Points on a hilly landscape, in no order, each with its height.
A climber steps from a point to the highest of its 2 nearest points, and stops where none of them is higher. Distance is the straight distance between rows; heights are no part of it.
Q_88 height 0.58: [ 34  44  10   8 -17 -27  37 -44  18   2 -27  -4 -38  -1 -24 -17 -20   3
 -45  17  34  -2  17 -30   0  27  44  -2 -26 -18   5  -2  44  -6]
Q_616 height 7.23: [ 58   7   2  -1  36 -26  27 -12   5 -25  20  31 -18  23   7  -4   7  36
  15   8   9  -9  28 -31   3   5  22 -21  26 -44 -30  39   1 -17]
Q_660 height 1.32: [ 17 -13  20  17 -15 -59  20  23   2 -12  20 -11  22  18  22  10   3 -50
 -16  -6 -17  64  20 -34  48   3  44  65 -21 -17 -36  18 -28   6]
Q_298 height 4.00: [-44  44 -25  -5  34  -3  59  21  18  -6 -11 -39  -6  10  46   3 -41 -17
  -8 -20  18 -11 -17  16  -3   1 -23 -52  23  22   4  30  -4  -6]
Q_532 height 2.58: [ -8 -20  24 -10 -25  35  22  10 -23   5   2  -3  23 -16 -37 -24 -10   7
  12  31  23  -9  14  39   3  12 -15  12  -1  31  11  14  11   5]
Q_226 height 2.35: [  5 -13  58  12 -35 -22  23 -33 -24  21 -18  20  34 -46 -35 -35 -20   7
 -10  36  23 -22  36   7  13  25   0  -9   7  11  11   9  38  11]
Q_211 height 4.45: [ 28 -21  11  27 -13  39 -24  26 -14  16  62  20 -13   7 -17 -28  60 -21
  14  -2 -22  33 -72  43 -14   8 -23 -35 -18  70 -40   7  12   8]
Q_320 height 3.06: [  6  -7  -1   2 -12  60  -2  28 -33   8  48  14   7 -15 -15 -24  47  11
   9 -44 -11 -28  -2  49  11 -22 -29  -8   2  52  21 -13 -22 -12]
Q_109 height 7.20: [ -9 -37   9 -37  -7  22  -1  15 -12 -12 -48   1  17 -34 -21   0 -10 -17
  -3  44  -4 -10  19 -27  50 -36 -25  -7 -38  29 -13 -13  11  59]
Q_278 height 4.24: [ 23  -6  17   1  19 -37 -46  -8   3  16  20   3  22  17 -43 -49  27  70
 -26  31   8  21 -37  12  -6   4 -10 -51  35  22 -10 -10  13  13]
Q_386 height 3.58: [ -8 -13  11  15 -30   1  31   1   3  24  -3 -24  22  22 -29  -9  -5  14
   8  -4 -27   2   2  34  14 -46  47 -11  12  17  47  27 -58 -54]
Q_587 height 5.18: [ 12 -14  11  -6  13 -63 -18 -12 -49 -10   6  35  64   3  45 -37 -12 -53
 -27  25  18  22 -30   2  -4  19  -8  26  19 -66 -29  19   3   8]
Q_781 height 5.47: [ -2  46  -8  13 -54 -19 -18 -28  29  -5 -56 -22 -37 -29  20  -4  13  15
 -56   2  28 -25 -39 -33 -16   9  -5  22  -9 -17   4 -28  49  17]
Q_344 height 2.75: [ 39   6 -51  -8 -22  28  12  46   4 -12  59  13 -25 -56 -38 -18   9  -2
   9 -17  -1 -18  45  -7  -3   5  -3 -38  20  42   9   2 -28  55]
Q_531 height 5.09: [-19  21   5   6 -22 -14   3   3  28   9  -1 -33 -15 -19   4  -7  10  44
 -29 -13  10 -16 -20 -23   2  23  -9  34 -10   8 -13 -45  20  19]
Q_679 height 3.97: [ 56  18  -7 -32  15 -33 -73 -46   3 -19  22  26  24   6 -47 -10  20  41
 -38  23 -10  11 -20   6   5  -3  16 -28  23  13  17  12  45  33]
Q_201 height 6.60: [-48 -43  12 -21 -26   8  24 -19  13  -1 -46 -21  26 -57   9  13 -27 -18
  -4  53 -16 -25  -6 -54  46 -25  -9   6 -27   5  15 -25  -9  44]
Q_529 height 5.04: [  0  11  25  21   2 -15  66 -35  -9  18 -62  22 -14   0 -31  -3 -33 -39
   4   3   7 -32  64 -19  44   7   8  -5 -20   2   8 -19  25 -40]
Q_356 height 3.90: [-22 -13  -8 -44  17  69 -27  26 -19 -13 -37  29 -17  -3  -4  21   9 -71
  18  -8  -4  29 -35  -1  11  -1   7 -12 -27  57  -9 -17   3   1]
Q_133 height 4.52: [-44  36  28 -13  -7 -29  13  -9  22   7  74 -40  -7  19  17 -55   6  29
 -24 -10  41 -15  20  14 -53 -22  -4   4  29 -50   5 -42   4   8]
Q_710 height 4.84: [ -2 -12  -7  58  40 -38  14 -20   3  64 -40  13  17  11  -2  43   0   4
 -10 -24 -47 -49  33 -16  20 -16 -10  -5  26 -34  14  -9 -25 -62]
Q_705 height 5.42: [ 19 -30 -14 -23 -16 -10 -34 -33   9   4 -18  -7   5   5  -3  -4  17  52
 -24  27  -2   2 -32 -23 -21  -3  11   7  -7 -55  43  35 -17  48]
Q_887 height 6.12: [-10  28  -8   8 -21 -29 -28   5   6  -8 -58  -8  29  13   7   6   7 -41
 -21 -10  10  68 -47   2  10  16  43  13 -47  -2 -33  24 -13  28]
Q_827 height 3.42: [ 11 -16  -3  25 -12   3   2  10   9  35  30  -8  17  38 -40 -28  32  15
  12   0 -48  22 -24  30  15 -17  28 -39   3  42  35 -10 -71 -23]
Q_438 height 5.83: [-23  25 -15   3 -35  -1  19 -52  22  -3 -79 -21 -27 -20  31   1   6  17
 -44  14   5 -43 -19 -47   5  -5 -18 -25 -11  -1  39   6  26 -12]
Q_652 height 4.08: [-15   3 -27  31  20  18  -3   4  17  36 -13  -3 -38  18  -7  47 -20   7
   6 -46 -15 -32   4   5 -32   6  31   8  14 -32   5  -2 -19 -43]
Q_365 height 5.40: [ -2   7   1   7 -34   0  32 -36 -10  -4 -61  36 -22 -50 -32 -20 -39 -41
 -19   7  42 -26  54 -31  29   5   0  -8 -13  36  20 -23  61 -11]
Q_720 height 3.01: [-57  14  26 -11  32  43  29 -10  12  32  82 -75  13  -3  10  31 -12  35
  -8  -9  -5  11 -33  12  -3   5   5  25  -1 -15  32 -34 -46  29]
Q_892 height 3.69: [ 49   4  -2   3 -31  -9 -58 -41  -3  -8 -19  16 -12   9 -52 -19  22  43
 -35  18  23  38 -10  10  -9 -13  36   2 -12  15  -6  12  55  30]
Q_799 height 3.57: [-10   3 -27  19 -40  25   1  14  26  -5 -39   4 -17 -37  44  17  27   4
   8 -18  -2   5 -34 -32  -7  10  -4 -36  -7  19 -20   5 -10  23]
Q_471 height 5.75: [  1   0 -25   1 -58   6 -48 -15   3   7  10 -17  14 -16  25 -12  13  35
 -17   3  15 -22 -53   4 -70   8   1  12  -3 -73  38  -1 -16  39]
Q_733 height 5.57: [-24  30  12  -6   3  -2 -26   0  34   4 -37  -7  -7  11   4  25  23  -1
 -26 -49  -9  52 -52  -9   7  48  50  -1 -35  21 -30 -16   0  42]
Q_750 height 6.77: [-22 -31  -8  -7  10  41 -10 -16  14 -56 -40  23   0 -71  31  26 -12 -50
  33  37   6   2  -8 -20  -8 -26 -21 -52  12  37  -9  -8  20 -16]
Q_964 height 5.81: [ 27   6   5  13  -7 -14 -10  14  -4  -1  42  20  32 -47  34   2   8   0
  33  14 -19 -30   5  24 -18  31 -45 -41  60  49 -28   4  39  -8]
Q_753 height 2.90: [ 29   1 -61   0 -13  18  27  35  18   3  32  16 -29 -31 -38 -12  -8  -2
  18 -16   3 -49  58 -23 -23  19  -3 -30  26 -24  36   8 -28  30]
Q_73 height 4.71: [  5  38 -24   5  21  -9  -7  38  25 -27  28 -15 -20  12  68  42  35   3
   9 -48 -22  19 -31  -2 -11   6 -13   0   9  17 -31 -12  -5 -18]
Q_373 height 3.07: [ 19  34  11 -18  -1 -28 -28  -1   5 -43 -20 -28 -16   9  16 -17   6  41
 -43  25  53  21 -34  10  25  -3  -5  49 -15 -32 -42 -28  31  44]
Q_631 height 5.49: [ -8  27 -26  25 -49 -19   5  32  36  -7  12 -42   7   6  58   4  52   9
 -27 -20 -15   4 -16 -31  -2 -21  10  51 -40 -43  -8  -9 -46  25]
Q_841 height 4.60: [  3  10 -15  23 -19  10  -5  61 -26   3  35  -7  10  -7   2 -38  21 -10
 -17  -3  39  37 -32  39 -18  -5 -26   3  -3  28 -33  33  -3   7]
Q_26 height 5.16: [  4  -2 -13  50  22 -38  -3  -1  -1  51  -2   6  -5  -7   9  16  25  31
 -37 -51 -27 -64  22 -22 -26 -13 -26  -1  50 -46   7  -5 -22 -64]
Q_980 height 6.03: [-57  -6  12 -42   6 -16  41  -9 -12   8 -36 -33  43 -42  21   2 -50 -48
 -14  54 -30 -17   0  -9  34  15   2  11 -14 -31   9  -8   1  63]
Q_468 height 5.01: [ 11 -24   5   9 -21 -15  20 -11 -24  25  -1  18   4  -4 -23   2 -23  -3
  14 -18 -36 -51  53  14  32 -26   5  11  10 -13  55  -9   2 -33]
Q_641 height 4.39: [ -7   0 -31  -2   8  16   1  -5  23  23 -42  29 -51 -15 -31  54 -27 -17
  11 -46 -33 -59  38 -11   0  -6  33 -11  26  -8  33 -20 -28 -49]
Q_646 height 5.66: [ 18 -12   0  -5 -17 -29 -55   5 -33 -37   4  29  47  -2  39   1  17 -20
 -12  -3  21  17 -23  11  -4  16  -5  52 -16 -28 -31  10  26  13]
Q_575 height 5.08: [-13 -14  17 -28  31 -42  23  10 -32  13  42  -2  46 -13  36 -18 -28 -46
 -18  28  -1  30 -10  29  14  30 -15  53  14 -64   5   3  -6  21]
Q_621 height 7.82: [-11 -54   6  -7  10  45  -9 -12 -27 -23 -41  30  17 -36 -17  -4 -19 -18
   2  13 -13 -15  41 -31  31 -66 -64 -37 -35  31  27  -1  12  20]
Q_360 height 4.54: [  5  33  -8   9  27 -12 -34  20  37 -16  14 -26 -24  46  17  -8  45  34
 -25 -34  -2  38 -36  19  -8  -3 -18 -23  11  49 -20 -22  21 -23]
Q_817 height 3.80: [  5   9 -34  18 -38  -3  -7   0  49  15  11 -27   0  -1   9   1  22  16
  18  11 -23  10 -38  -4 -23  13   7 -36  -9  30  -7  12 -23  16]
Q_207 height 2.05: [ -4   6  58 -22   7  16  20 -44  -1 -26 -42   7  14  11  17  53 -27  12
  19 -14 -55   0  11  13  29 -15  68   6  20  23  -4  16   5 -45]
Q_865 height 4.74: [ 24 -26 -13  -2   6  20  10  -9  -6  -6 -29  34 -23 -10 -18  21 -22  -3
  12 -31 -17 -64  48   7  21 -45  17 -15   8 -28  18  23  -1 -33]
Q_290 height 5.79: [ -5   0  -7  11 -31  24  14 -36  -8 -41 -61  40 -33 -38 -12   0 -22 -22
  -8  11  41  17  39 -19  23 -38 -10 -13 -23  46 -18  18  45   0]
Q_756 height 4.67: [ -6   9  34   7  13 -12 -40 -12  15  15  33   2 -30  48 -46 -30  24  59
 -15 -29  33  33  -1   0 -49  26  27  -5  19 -15  -4 -37 -11 -11]
Q_565 height 1.95: [ 33 -25 -25 -41  16  15 -10  21  11   1  42  -1 -15  12 -63  -5  -9  30
  35  28   4  -1  30  -3  -7  13   4  15  -3  -2  19  12 -35  42]
Q_461 height 6.05: [ 21 -32  -6  -1  72 -20 -18   0 -32  29  17  20 -26  54 -61  -1 -22  26
 -24  12   6 -19  27  11   7 -33  10  53  20 -66  23   2 -33 -48]
Q_805 height 4.95: [ 35 -27 -29  29   5   9 -48   3 -26   8 -17  68   4  28 -29  -5  33 -36
  36 -15  -3  29  10  46  -6 -20 -35 -12 -25  55  -9   9  40 -11]
Q_204 height 6.20: [-48  -3  -2   4  36  38   4  -2  15   1   0 -30 -41   3  34  59 -25  25
   5   3  15   3 -24 -13 -16  12 -20  60  15 -28  15 -48   8 -17]
Q_12 height 6.76: [ 30 -26 -17  16  30  -5  13  16   1   6   9   8   2  22 -17  -1  -4  11
  53  31  -8 -21  39   5   4  -5 -18 -14  12  -9  -9  37  -9 -40]
Q_363 height 5.95: [-15  -1 -24  14 -44 -28 -18 -14 -11  -7  -9 -14  45  24  48 -19 -14 -34
 -36   0  17  13 -59  14 -14 -21  17  36 -15 -49  27  18  -9 -10]
Q_797 height 6.50: [ -3 -14  23  -6  63   8   3  -4 -22  29  13  11 -14  43 -68 -12 -17  44
  -4  12   7   0  27  19 -24  11  14   2  32 -67  22  11 -69 -11]
Q_141 height 5.06: [ -7   1 -50  18   9  25  -3 -13 -32  10 -30  47 -18 -22  -6  -5 -18 -15
  20   9  38  -8   2  50 -48  -3 -40 -35  14  45   2  31  52  -4]
Q_173 height 4.21: [ 17 -29   3  44 -47  48 -18  28  26  19  42   0 -49   0 -12 -14  52 -21
  29   4 -20  30 -52  20 -37  26  15 -16 -24  47 -46  -6 -10  11]
Q_796 height 6.15: [-18 -20 -20   0 -48   3  10 -27  16   2 -56  -6  -2 -29   6  10 -11 -11
 -14   7   1 -19   1 -53  23   2  -4  10 -38  -4  39   6  19  21]
Q_147 height 1.56: [ 17 -24  34   6  13 -21  15  -2 -12 -24  -1  20  34  21  29  44   9 -31
  18 -28 -50  32  26 -17  41 -14  44  37 -11  -6 -28  25 -31 -17]
Q_62 height 3.56: [ 18  -3 -19   5 -23  58 -29   2  -2 -18 -41  48 -46 -15  -9  19  34 -40
   2 -52 -21  19 -14 -10  -1   2  28 -14 -11  70   7 -39  17 -17]
Q_397 height 5.15: [ 26 -51   3  -5 -27 -23 -34 -18  -8   7  15   7  42  10  -2 -23  14  42
  16  57  -3  -6  -7 -10  -6 -19 -14   8  -1 -56  14  36 -10  24]
Q_340 height 5.35: [ 17  -1 -48   0  15  25 -23 -21 -17 -20 -57  60 -16  -8  10   5  10   4
  14   2  20 -20  -5 -11 -19  -8 -26 -55   1   3  -3  40  42  -5]
Q_885 height 6.82: [ 40   5  35  -3  33 -52  13 -25 -31 -12  44  28  28  23  19 -23 -10  37
  -8  17  12  24   8 -16  -5   9  10 -20  60 -35 -32  33 -22 -15]
Q_270 height 2.13: [-12  -3 -21 -40  31  32  16  17  20  19  45 -31 -31 -11 -17  -1 -33  43
  18  36  10 -21  10   0 -10  31 -21  -4  13  -3  23 -20 -45  43]
Q_170 height 4.65: [ -7 -18  16   4  11   5  -8  33  -6   2   6  -9   7  34   6  16  34  16
   4 -21  -7  43 -31  -1  33   3   7  55 -42  21 -18  -9 -28 -13]
Q_436 height 4.73: [-47  14  28 -19 -10  23  22  13  13   1  53 -54  -8  -5  -1 -34  -7  30
  -8 -18  33 -34   6  24 -42   7 -18  23  11  -6  30 -55   2  -1]
Q_508 height 6.10: [-18  -7 -27   4 -48  14 -12  12 -10   1  28 -29  29 -14  33  -4  -6 -29
   7   8  15  -3 -55  38 -33   2  10  13 -23 -26  27  22 -12  22]
Q_57 height 6.01: [  3 -31  23  -1  -6 -10  23  28  -5  14  30  -7 -14  17  -8  28 -41 -54
  81  33  -9  13  29  12  22  11 -17  50 -27  14 -18  17   8 -41]
Q_694 height 6.54: [  0  -5  -3  17 -43 -11 -18 -19  -2 -18 -45   0  21  43   1   1  -5 -35
  -5   4  10  72 -20  -3  14 -19  69  18 -36  14   0  50  -6 -15]
Q_390 height 0.98: [  8  10  -3  48 -16 -34   3 -27  25  19  42 -16 -16  45   8  18   5  18
  -2  27 -19  34  25 -51  -8  -7  22  59  10 -24   4 -25  -8 -41]
Q_677 height 2.67: [ 26  44  29 -33   3 -15 -24 -21  21 -61 -17 -20  -9   8  26  24  -7  17
 -17  26  24  52 -44  43  13   0  15  20   3   0 -33  12  24  19]
Q_48 height 6.21: [  4 -15   9 -29  19  -5 -45  11 -44 -16 -20  57  46 -10  23   4  34 -12
   6   1 -12   1 -23   1 -19  38 -23  -9 -20 -20 -28  14  18  42]
Q_593 height 4.66: [ -9   1  22  33  36 -25  52 -36   1  38 -76  36 -10   4  -9  23 -12   6
  18  -3 -21 -44  41 -19  23   2 -17 -30   4  -9  -8  12  -5 -47]
Q_647 height 5.02: [ 11 -28  13  -3  31 -14 -21  27 -19 -16  18  -9  -2  33  14  27  16   7
  31  21  13  32 -15   8  22  10 -32  72 -26   2 -30 -12  12 -23]
Q_22 height 6.27: [-11 -16  -9   9  -7  37  11  -8  15 -12 -55  35 -32 -55 -13   1 -13 -25
  11  25  13   3  28 -34   5   4 -17 -68  10  55 -12 -11   5   9]
Q_197 height 7.31: [-14 -36 -15  -4  10  46  -6  -3 -22 -33 -45  40  32 -49  30  19 -10 -48
  32  10 -20 -15  20  -8  17 -76 -38 -53  -9  41   0  16  10   5]
Q_891 height 6.84: [-56  -8 -27 -27  56  24   9   6 -18  22  -7 -25  10  30   9  49 -30 -13
   9  15 -15 -12 -34  15 -11   2 -26  48 -12  -9  39 -17 -14 -10]
Q_149 height 3.79: [-16  16   0  18  17  19  23  -4  23  38 -26 -17 -29  35 -28   8 -22   8
   7 -26 -29  -2  -3  58  -1 -17  41 -24  18  10  17   3 -31 -53]
Q_971 height 2.96: [ 30  -8 -13 -38   0  46  -2  25  -2 -40  35  35   2 -76  14   5  -1 -20
  19   0  -9 -11  29 -31  -8  10  12 -53  33  17  -7  17 -35  51]
Q_140 height 4.77: [-12  54   9   2  -7   5 -12   8  59 -16  -9 -28 -43  18  11 -19  38  52
 -33 -29   8   7 -19   1  -7 -10 -12 -14 -11  40  -6 -54  34  14]
Q_194 height 4.34: [  6  35 -19   8 -28 -14   8  65 -13 -20  76 -24  15  -7  51 -29   9 -37
 -13  -7  25  -3  -5  28  -7  -9 -30  27   6  -4 -23  14  12   7]
Q_836 height 3.41: [ 15  -7 -38 -16  20  31  34   3  37 -32 -17  -4 -83 -14   2  29 -27   8
  25  27  14 -16  30 -48  12  -9   6 -36  26  -2  -4  10 -17 -19]
Q_180 height 6.39: [  1 -20   2  24  21   9  19  37   0  31 -13   3 -19  18 -27  15 -13 -34
  75  13   5  -6  16  36   8  16 -21   2  -1  40 -16   8 -14 -63]
Q_206 height 0.86: [  8   7  -2  30 -36 -32  30 -13  40   6  45 -35 -12   0  -7  -8  -4  13
   6  18 -22 -10  38 -29 -10  -3  17  43  15 -10  27 -17 -15  -8]
Q_324 height 2.34: [-13 -18 -10 -47   9  64   8  30 -19  14  35 -22 -13 -45 -56 -24 -22  -5
  23  36  28 -20  -5  19  10  11 -37   0  -1  47  20 -29 -18  37]
Q_258 height 3.47: [-64  17  66   6 -19  42  50  10  10  17  29 -47   8  -3  29 -27  26  31
  -3 -68  -5 -37   3  34 -32 -42  17 -16  21  -7  21 -22 -28 -32]
Q_47 height 6.04: [ -1  -7  -8 -20  51  37  37  28 -14  14 -10   5 -26  19 -36 -14 -33  34
   1 -30  17 -31  24  26 -26   8  26 -20  25 -64  16  48 -76   7]
Q_506 height 3.25: [ 22  -4 -11   7  26   4 -13  33 -10  28  35   9   2  12 -25   4  38  10
  42 -33 -36  -3 -13  30  22  -8 -10 -17   3  45  20 -21 -36 -31]
Q_321 height 4.27: [-57  12  24  14  16  -4   4  10  -2  32  42 -39  -8  42  30 -14 -13  14
  -4 -26  49   3   7  26 -70 -15   7  15  37 -61 -11 -32 -11 -37]
Q_235 height 4.68: [ 23  -3   8  15 -11  26 -30  20 -24  13  29  33  11   5  -1   3  33 -51
  36  -7 -17  26 -40  37   2  19 -18   0 -21  75 -24   4  35 -15]
Q_274 height 4.22: [-63  39 -22 -10  22 -18  25   3  22  -2   5 -49   0  -3  40  -5 -21  19
 -40 -43  29 -13 -28  21 -26  19 -18 -37   7 -18  13 -10  -8  36]
Q_961 height 6.44: [ 18  -1  42   1  10 -23  23  22 -15 -15  66   5  29 -13 -10 -31  -2  24
  16  -6   1   0  22  21  -8  22  -7 -20  49   8 -14  20 -28 -11]
Q_987 height 5.55: [ 35 -19  11  14  12  -5 -15  -4 -14   0   5  48  17 -18  13  -5   6   6
  62  37   4 -13  13  16  -4  16 -62 -53  38  34 -45  28  47 -18]
Q_78 height 6.75: [ 34 -24  20 -37   7 -14 -68   0 -40  -5  -7  28  51  -5 -29  13  14 -23
  32  20 -40  12  14 -25 -15  35   0 -13 -28 -19 -39   3  17  62]
Q_634 height 1.13: [ 24  12  -3  27 -31 -35  -4   3  22  11  45 -16  -2  29   9  19  -5 -17
  11   1 -14  67   9 -36   0  19  58  30   2   2 -28  24 -41 -15]
Q_626 height 4.82: [ -1 -33  28  -6  17 -12   1 -30  -7   9   5  15  46   5  19  17  -9  21
  31  21 -47 -18   1 -14  -7   0   0  13   8 -58  23  22 -19  10]
Q_490 height 5.30: [ 35 -22  30   1   1 -21   7  -5 -20 -10  20  19  -2  24 -45  -5 -18 -14
  27 -17  -6  -4  64  10  38   7  26  37   3  -1  15  -9   0 -36]
Q_487 height 4.23: [ -7  -2   6 -43  19  39 -21  29 -10  -2 -17  -7 -16  16  -4  20  15 -39
  16  -6 -16  49 -49   6  32  12 -10  26 -61  47 -30   1   4  14]
Q_317 height 3.27: [  4  21  -6 -18 -17  26 -17  11  30 -51  -7  19   9 -74  59  22   6 -28
  -3 -12 -11  20 -22 -29  -4  13  21 -59  27  23 -41   1  -7  38]
Q_54 height 2.12: [ -1  -2  22  18 -16 -56 -30 -21 -31  26 -20  21  62 -19 -34 -23 -10 -29
  -1  47   6  -9   3   8  -1  22 -18 -26  -4  37 -11 -12  61   0]
Q_177 height 7.81: [ -3  -3  20 -44  23 -55 -19  -1 -38  -1 -40 -27  53  45  -8  11 -20 -48
 -17  65 -15  61 -11   5  12  -1 -16  12 -41 -29 -37  29   8  24]
Q_16 height 2.33: [  5  43  58 -31  18   2  23 -56   1 -49 -34  -4   0  28  27  23 -27  26
 -23  -5   2  36 -13  15  24   6  45   5   9   5 -13  21  14 -18]
Q_389 height 4.41: [-26   8  39 -25  42  18  22 -30 -20  10 -31  28  34 -15   5  29 -15   0
   5   9 -42 -19  21 -35  -3  29 -10  -1  21 -25   6 -14 -26  16]
Q_160 height 4.83: [-10 -10 -39  33  -7   8 -16  21 -22  15  23   5   8   1 -13 -40   0  -3
  26   3  37  -9 -16  52 -52  15 -35 -30  20  21   6  30  11 -16]
Q_70 height 6.08: [ -8   8 -54 -10 -41  43  30  18  26 -12  25 -42  -5 -10  24  19   6 -29
   3  -5 -23 -19  -5 -14  14 -23  23  33 -33  11  45  -4 -15   6]
Q_178 height 6.09: [ 23  15  40   7 -26  10   1   9   1 -22  33  18  22 -30  10 -28  36  33
  -1 -12 -10  -7  12  25 -20   4 -15 -31  41  55 -10  -5  26  10]
Q_696 height 4.49: [-61  11  13 -20  -4   9  26  21 -10  18  47 -54  22 -16  -9 -49  16  24
 -37 -52  39 -16  -9  35 -24   4 -13 -29  -3 -14   9 -25 -17  47]
Q_91 height 5.43: [ 16  -8 -31  23   5 -21 -20  13 -14  15  12   4 -27  30 -12 -21  34  35
 -20 -21   2 -48  11 -23 -17 -29 -31  15  29 -45  41   3  -1 -52]
Q_759 height 3.70: [-49  16  50   5 -18  24   8 -10   0   5 -20 -31  -5  15  29 -13   1  45
 -46 -61  -7 -50  -7  23 -43 -40  19   3  30 -41  33  -2   6 -40]
Q_777 height 4.01: [-45  19  46  28  17  -9 -20 -16  -6  19  19 -23   0  49  27  -4  -3  43
 -51 -33  31  -5 -12  21 -48 -45  18  20  44 -49 -16 -18  -2 -66]
Q_241 height 5.69: [ 44 -36 -19   8  26 -33 -48  11 -36  16   9  20 -21  41 -62 -21  16  43
 -11 -18   6 -36  32  17  16 -50 -16  17   9 -38  29  -6  -6 -65]
Q_826 height 0.73: [ 17  26 -38   6 -35 -13  34  -7  31 -16   5 -14 -46  14  -5 -21 -12 -19
  -7   6  12  -4  30 -21  -7   7  48  27  -8 -25   6  12  25 -11]
Q_478 height 0.41: [ 11  45   8 -13  14 -15   9 -41   6  -9 -34  15 -58  -5 -25   8 -13  15
 -42 -15  31 -28   8 -51   5  29   2 -10   2  -6  23 -38  51 -26]
Q_956 height 1.53: [ 29  14  -9  13 -13 -32  18 -14  20 -18 -18  17   8 -30  30   7 -19 -49
   6   6  -4   6  32 -34  40   7  10 -18 -10  18 -28  15  40  16]
Q_617 height 1.72: [-10  14 -14  -1   4 -52  17 -41 -12  -7 -39  16  52  -6  23 -12 -20 -47
  -7  -6  -7 -33   9 -12  24   9  -4 -22 -10  -4  15  19  50 -11]
Q_415 height 5.59: [-29   0  19  -6  44  -2  13   5   8   5  16 -29 -23  10  22  41 -20  10
  -1  43  10  23 -21   5  25  28 -53  72   1 -16 -21 -42  19   1]
Q_643 height 3.12: [ 18 -26 -54   1   8  12  56  35  26   1   0   6 -48 -15 -26 -15 -21  -7
  31  29  14 -16  55 -24  23  -2 -21 -33  -2  -4 -10  31 -34  31]
Q_680 height 5.23: [ 40 -26   5  15  24   1 -23 -17 -33 -13  -9  54  16  18 -24 -10  20   7
  37  19  13  10  40  24  13 -21 -51 -43  -6  44 -21  21  40   4]
Q_898 height 4.44: [ 30  22  12  21  -2 -42 -33  -6  14  28  38 -10 -20  38 -32 -51  23  68
 -12  16  29  20   6 -18 -30  27 -15 -25  33  12 -30 -36   8 -29]
Q_985 height 3.98: [ 11  24 -14  32 -60  29  -8  24  56  21  55 -38 -26 -20   0 -16  28  -7
  24   8 -25  25 -48  14 -40  17  34 -44 -11  26 -42   1  -7  40]
Q_545 height 1.91: [ 18  10   1   2 -19 -46 -19 -55  -8 -12  -6   7  33 -19  13  -7 -12  -4
 -20  31   0 -19 -14  -6  31  -7 -15  13  -9  12   5 -20  86  10]
Q_306 height 3.22: [-56  -7  44  -1   5  57  41  -3   5  29  35 -50  -3 -21  23  25   1  60
  -2 -36  -9 -12  -8   5 -14 -10   6   4  20 -32  32 -32 -52   3]
Q_905 height 2.78: [-55  13  12  -7  35   4  -4 -12  19  54  29 -54  33 -16  11  31 -13  34
 -11  12 -19  12 -41 -13 -10  42 -19  17   0   4  14 -50 -23  35]
Q_392 height 3.39: [ 22  15 -16  11 -13 -30 -41  14 -15 -13  -5  -5  -3  11 -31 -34  14  22
 -40  17  53  34 -24   2  13  -2  20  35 -19 -15 -34   0  26  39]
Q_455 height 5.65: [ 28 -49  32   3 -12  23  23  22 -13 -14  18  10   3   1 -18   7 -37 -48
  65  12 -16 -10  72  23  51 -23  -7  38 -13  12   0  15  23 -23]
Q_8 height 3.72: [-25  21 -22 -29  50  17  39  14  21 -25 -35 -17 -33  -8  10  32 -41 -24
   9  11   8  -5  10 -17  19  -2 -18 -39  24  34   4  -9 -22 -18]
Q_371 height 5.74: [  2  -4 -24 -10 -12  12 -16 -35  -6  -8 -90  39  -8 -13  -4   9   2 -34
 -15  -4   4 -11  -2 -58   3  -5  -2 -44 -37  -7   9  25  27  28]
Q_134 height 0.24: [  8  19 -12  -3  26  -5 -11  -8  -1   3 -28  37 -23  -6 -11  13   8  15
 -23 -46   7 -28  20 -54 -21  42 -12 -12   7 -26  15 -14  12  -1]
Q_825 height 1.80: [  7   3  29   5   3  -2   9 -24  16 -15 -53  19   4  25  23  64  15  -7
   5 -36 -54  15  13 -10  51 -25  58   7 -14   6  -8  15 -17 -29]
Q_168 height 5.80: [ -5  19 -20  17 -45   6  30  20  33 -17  22 -53   1   5  38   5  26  -3
 -13 -18 -28  14 -13 -10  34 -30  35  53 -52  18  13  -1 -47  10]
Q_138 height 2.85: [ 24  12 -13 -18   8  39   7  34 -25 -20  23   8 -18   6 -49 -34  18   9
 -11 -33  30   4  34  42  34 -16 -10   7  -6  46  23 -22 -18   7]
Q_128 height 5.07: [-10  46  -6   0 -13 -17   5  43  18 -37  49 -32  -2 -17  86  18  19 -25
 -24 -55  -7  -2 -14  -1 -11  -3  -5  36  -9 -21 -17 -24 -15  16]
Q_819 height 5.54: [-32 -21  13 -67  33 -17  32   3 -31   8  -5  -1  40  -6  -4 -29 -42 -48
 -11  60 -15   3   8  13  10  22 -15  44 -27 -72   5  12   8  64]
Q_101 height 5.03: [ -3  21  26  -7  47 -15 -23  10  24  12  10   2 -26  12 -34   1  11  32
 -13 -37  10  44 -12  -4 -16  61  17 -11   2   6 -36 -35 -11  29]
Q_855 height 6.40: [-35  -4 -57 -22  -7   8  11  12   8  -3  15 -45   6   6  31  22 -33 -39
  21  17   4 -13 -37  19 -13   2  -9  37 -24 -15  42  10  -7  16]
Q_38 height 6.24: [ 10  -8 -32  13 -48  -2 -29   1 -15 -20  -4   7  27  54  15  -6  -4 -34
 -21 -16  13  19 -22  -8 -26 -34  59  21  -3 -13  35  46  -9 -37]
Q_20 height 7.32: [ 14 -27  21 -20  22 -49 -26 -25 -38  -3 -28  18  50  24 -24 -13  -3 -30
   8  42 -14  31  19 -15  21   9  -6   6 -48 -28 -44  21  25  22]

For each start below, name the point where the climber stops.
Q_865: Q_616
Q_720: Q_436
Q_660: Q_694
Q_392: Q_694
Q_753: Q_436
Q_356: Q_891
Q_344: Q_616
Q_593: Q_621
Q_320: Q_616
Q_211: Q_616
